Points on a hilly landscape, in no order, each with its height.
A ball rolls from a point to whichever of its 4 nearest points has the largest drop for the distance, and stops where none of them is lower. Distance is the straight distance between rows; heights are no part of it.
Q649: [162 114 126 149 151 135 117 109 142 110 113  99 137 110 129  98 101 137
 122  93 124 114]  height 780
Q764: [178 116  79 141 134 123 120 133 147 117  92 131 132  60 136  85 126 121
 138  90 123 119]  height 688
Q308: [170 106  81 127 128 126 129 113 134 120 107 106 136  66 141  84 101 125
 128 100 126 137]  height 675
Q869: [153 143  67 105 148  84 106 133 148 121 101 162 113  85 153  94 199 120
  89  92 137  86]  height 293
Q267: [156  86  96 134 106 103 134 105 105 152 114  60 117 105 153  42  42 163
 147 140 137 169]  height 666
Q228: [111 146 133 130 127 130 110 138 132  92 110 154 129 149 147 157 154 130
 159 146 126 116]  height 387
Q236: [ 66 162 184 117 121 102 161 157 143 120 155 166 114 160 103 177 163  87
 115 123 157 134]  height 878
Q654: [177  95 109 132 139 131 140 105 133 124 119  86 137  95 135  85  76 145
 134 112 126 157]  height 636
Q722: [186  73  76 123 102 112 130 123  93 161 124  59 126  98 170  41  73 166
 155 140 132 153]  height 605
Q381: [170 102 103 134 127 131 142  97 134 144 119  69 128  92 129  67  58 157
 135 127 147 169]  height 630
Q823: [ 92 149 148 115 123 107 154 158 161  95 151 198 128 144 122 179 185 116
 135 140 162 135]  height 496
Q34: [126 107 161 126 132 179 110 113 112 189 148  84 139 142  94 141  79 135
 140 169 125 133]  height 786
Q237: [ 62 178 181 129 147  54 123 143 154 113 177 194 135 181 126 216 181  96
 118 128 153 115]  height 936
Q961: [158 134 148 150 143 143 100 128 130 128 120 107 144 141 115 126 100 135
 145 132 125 120]  height 757
Q216: [ 58 118 187 141 107 159 177 131 118 147 158 127 110 173  73 169 105  86
 106 121 111 172]  height 434
Q432: [ 88 154 124 110 129 115 137 144 144  78 128 195 121 153 136 183 175 129
 143 135 151 136]  height 267
Q464: [173 113 134 144 154 125 119 117 132 111 127  99 145 115 114 108  96 135
 129 119 120 130]  height 763
Q199: [104 149  97 103 126 113 111 138 156  75 120 184 127 151 156 159 186 139
 133 163 139 119]  height 506
Q457: [155 130 136 147 140 147  93 124 134 107 119 107 152 137 115 125 119 150
 140 125 121 112]  height 723
Q753: [ 61 101 193 154 114 186 178 110  95 150 178 106 113 181  78 168  92  87
 108 138 102 171]  height 218
Q996: [ 97 154 142 119 102 148 138 146 124 113 125 143 113 141 125 165 140 117
 153 159 138 136]  height 558
Q791: [ 68 121 179 130  92 171 162  98 106 178 149  97 116 155  76 164  86 115
 113 153  96 170]  height 436
Q958: [172 108 170 141 154 169 100 130 133 142 150  86 138 135 107 117  81 152
 138 148 118 143]  height 643
Q790: [ 75 163 170 132 143  72 140 159 156 119 178 195 133 153 125 187 185 113
 123 139 161 130]  height 923
Q47: [109 150 133 103 115 127 130 146 145  93 128 169 124 150 133 165 159 117
 147 159 125 138]  height 497
Q904: [ 56 123 181 137 101 171 178 112 114 146 160 115 115 174  86 170 102 104
 100 152 103 169]  height 354
Q367: [ 69 154 187 133 132 136 166 150 146 115 155 152 110 164  95 175 135  96
 115 131 140 131]  height 833
Q873: [145 140  88 131 146  99  92 135 123  91  90 144 139 138 159 120 169 141
 104 111 115  86]  height 472
Q864: [138 151 103 131 134 104  91 135 132  69  98 149 140 158 163 138 167 145
 120 122 122 106]  height 402
Q193: [163  92 142 142 157 155 137 105 139 153 146  64 131 127 117  96  56 148
 133 131 158 173]  height 309
Q608: [165 114 108 153 161 114 115 113 136 106 104 112 137  81 147  96 120 129
 137  95 121 114]  height 799
Q854: [138 152 117 138 119 132  98 149 134  85 107 139 126 166 135 154 148 145
 141 139 128 115]  height 409
Q668: [ 95 150 165 116 121 124 158 156 144 112 147 175 119 142 120 185 159 106
 135 147 139 142]  height 580
Q276: [166 143  39  74 150 102 103 140 145 114 118 170 127  65 162  62 205 115
  76  89 161  73]  height 321
Q737: [ 57  97 176 166 128 186 169 101  89 164 162  97 106 199  77 165  79 100
  99 154 111 202]  height 211
Q405: [142 141 113 137 157 120  91 129 125  89 104 116 141 131 149 122 149 140
 127 117 114  88]  height 598
Q959: [159 119  91 139 160  98 116 126 126 120  91 142 123  64 150  93 166 114
 117  88 127 103]  height 615
Q933: [ 56 155 202 137 133 107 160 155 143 122 168 162 118 176 110 198 164  94
 109 120 147 135]  height 892
Q585: [174  89  66 143 105 117 131 116  95 164 104  86 129  82 168  50  86 165
 155 128 114 144]  height 427
Q605: [117 160  90 119 141 104 105 126 129  64 101 172 127 151 177 146 174 139
 111 137 130  91]  height 443
Q233: [109 145 137 126 105 148 118 146 149 114 134 148 122 148 110 166 140 135
 164 143 134 118]  height 577
Q342: [ 95 126 170 123  96 157 154 122 114 164 138 121 124 152  90 173 108 123
 134 155 101 138]  height 689
Q332: [159 143 117 158 152 117  99 126 129  90 107 122 143 133 141 113 126 138
 142 104 123 103]  height 720
Q623: [185 113  37 117 114 130 130 141 111 179 108 113 116  79 180  35 116 154
 154 120 113 108]  height 487
Q727: [ 82 147 170 113  97 150 143 135 132 142 119 142 132 157  86 159 124 107
 136 150 118 148]  height 702
Q129: [ 72 152 178 125 112 146 165 148 139 131 139 152 108 149  91 174 129  86
 133 129 123 147]  height 776
Q187: [ 78 115 175 122  98 161 150 111  91 194 140  89 127 147  84 155  79 128
 124 160 112 160]  height 673
Q403: [180  77 107 133 112 115 139 115 110 154 105  58 130 101 150  48  55 160
 149 132 135 162]  height 658
Q304: [140 140  70 116 159  85 100 126 123 108  97 145 122  99 148 100 172 120
  88  98 128  85]  height 416
Q745: [122 150 100 117 128 108 107 130 139  73 106 158 139 156 161 139 181 129
 115 143 133 108]  height 390
Q17: [149 141 124 149 150 125  92 132 145 112 109 119 142 131 139 126 135 151
 143 129 123 100]  height 665
Q167: [138 121 165 138 128 164 106 132 118 170 140  90 143 149 109 134  88 154
 141 159 125 116]  height 784
Q836: [162 123  73 114 143  87 104 130 137 125  89 149 127  66 149 105 166 115
  97  82 135  93]  height 462
Q204: [162 110  58 127 126 107 128 121 138 124  97 145 121  52 156  62 136 114
 128  78 130 106]  height 536
Q291: [ 73 131 178 136  91 166 161 112 109 168 149 118 115 158  88 164 113 108
 111 145 108 146]  height 213
Q377: [203  71  70 135  99 119 119 125  87 180 114  75 146  85 178  32  86 173
 160 131 134 126]  height 446
Q926: [148 157 115 146 141 108  89 124 128 101  86 146 143 127 151 124 157 140
 123 118 105  87]  height 556
Q985: [ 72  98 168 145 104 157 146  87  75 190 153  72 131 168  74 160  71 116
 111 173 100 150]  height 806
Q594: [ 51 163 200 141 141  91 164 149 140 114 181 177 124 178 119 190 170  90
 119 123 141 123]  height 910
Q797: [133 138 131 144 137 140 103 133 128 102 119 130 130 157 131 155 131 133
 156 139 107 116]  height 457
Q41: [156 104 167 127 149 179 108 135 119 164 158  70 130 134  91 132  82 157
 132 166 150 140]  height 726
Q433: [181  97 139 153 159 161 114 113 130 129 141  75 133 117 124  91  76 143
 138 131 129 145]  height 495
Q353: [150 100 160 124 145 168 123 109 104 194 150  77 139 139  96 129  70 137
 132 165 142 145]  height 759
Q661: [179 115  44 121 108 127 126 115 119 144  97 128 124  57 172  59 122 143
 144  98 121 121]  height 657
Q530: [112 125 177 109 100 163 128 120 114 183 142  95 138 156  95 158  86 129
 140 166 112 141]  height 817
Q951: [178 106 126 137 158 128 136 107 148 107 125 103 146 101 135 105  96 134
 131 104 130 140]  height 701
Q242: [ 71 138 194 129 104 161 174 136 115 145 151 134 117 160  93 169 117  89
 114 132 110 161]  height 631
Q470: [177 100  80 123 127 119 135  98 122 136 104 107 119  69 168  71  86 142
 141 110 116 153]  height 618
Q285: [157 123  98 136 154  96 107 129 131 113  92 133 134  98 156 104 157 122
 109  90 116  99]  height 627
Q736: [ 91 144 167 113  88 146 144 131 133 129 137 152 111 151  99 179 138 109
 135 136 126 138]  height 749
Q48: [173  95  92 143 116 123 142 102 129 128 123  85 117  82 137  63  75 145
 138 113 125 163]  height 600
Q986: [196  85  51 125 101 129 120 125  95 174 111  89 142  67 186  34  92 178
 154 121 116 120]  height 70
Q880: [167 136  48  91 154  82 101 143 134 109 113 164 128  68 145  84 200 129
  85  85 144  71]  height 352
Q209: [117 132 146 114  93 151 115 132 129 123 119 132 131 156 114 161 125 138
 159 152 124 124]  height 579
Q816: [ 57 102 180 146 105 172 171 103  89 165 163 108 118 171  76 157  86 110
 113 156 103 178]  height 61
Q481: [179  95  73 122 102 122 126 119 123 145 110 110 128  71 173  61  93 157
 142 105 122 141]  height 564
Q799: [ 52 125 212 158 130 152 174 137 125 138 175 131 127 181  80 178 116  86
 102 125 108 148]  height 620
Q774: [179 100 145 133 148 166 124 107 131 150 135  72 136 128 101 113  65 153
 141 149 143 152]  height 488
Q840: [ 67 171 194 124 129  76 159 153 142 122 187 188 118 160 118 183 180 104
 121 131 143 128]  height 905
Q988: [ 88 150 160 118 128 118 142 150 151  98 143 190 132 140 112 190 174 105
 144 142 157 135]  height 507
Q427: [168 123 145 138 146 154 109 109 132 133 130  88 141 136 114 134  95 141
 148 132 123 132]  height 732
Q378: [117 146 149 126  91 156 128 142 139 133 124 132 127 141 103 168 135 128
 155 159 119 134]  height 578
Q907: [149 141  75 107 154  80  81 130 141 104 102 164 125 102 151 105 203 137
  85  84 113  81]  height 401
Q618: [136 154  78 116 152  78  85 131 136 100  96 162 136 107 175 114 190 136
  85  93 117  79]  height 445
Q118: [ 42 181 196 132 140  77 140 146 139 119 193 188 127 184 119 207 175  97
 126 112 146 125]  height 922
Q601: [120 154 115 122 124 115 106 132 140  75 112 164 130 158 154 163 157 134
 137 143 123 113]  height 259
Q147: [ 96 156 138 104 138  98 145 153 158  81 147 220 134 136 138 183 200 124
 133 143 164 136]  height 524
Q113: [177  90  75 129 101 121 127 101 105 153 121  83 129  85 157  53  77 164
 150 117 128 146]  height 528
Q804: [110 164  90 111 147 107 104 136 139  64 103 183 128 154 177 154 183 147
 115 135 122  99]  height 460
Q596: [110 124 168 112 102 159 133 135 127 157 132 121 123 149  90 167 115 123
 149 143 113 127]  height 623
Q847: [181 126  46 107 130 123 116 141 131 134  97 145 123  63 153  58 161 126
 119  89 144  89]  height 353
Q849: [172 138  39  89 143 108 124 156 149 125 105 161 120  52 161  71 188 117
 106  93 154  78]  height 144
Q938: [186 152  30  84 146 114 114 131 146 125 100 149 124  58 163  45 197 130
  95  96 152  72]  height 230
Q372: [121 100 188 128 128 171 130 116  83 202 156  68 133 159  92 141  80 138
 131 165 133 135]  height 781
Q973: [ 68 151 207 148 138 117 162 146 139 116 170 147 110 190 109 188 141  79
 108 122 131 147]  height 911

Call two points neighbours if one is among the 4 nearest of the other. Go from one point of each pair to the other, from neighbour to neighbour, staying as low as possible. Name the highest point that can't be avoided.
Q986 / Q816: Q342
Q986 / Q432: Q661
Q869 / Q432: Q47
Q869 / Q601: Q873
Q193 / Q986: Q381
Q816 / Q291: Q904
Q849 / Q869: Q276

For each start below, name the point where the ball stops.
Q594: Q291
Q118: Q291
Q332: Q601
Q951: Q986
Q961: Q601
Q34: Q193
Q973: Q291
Q457: Q601
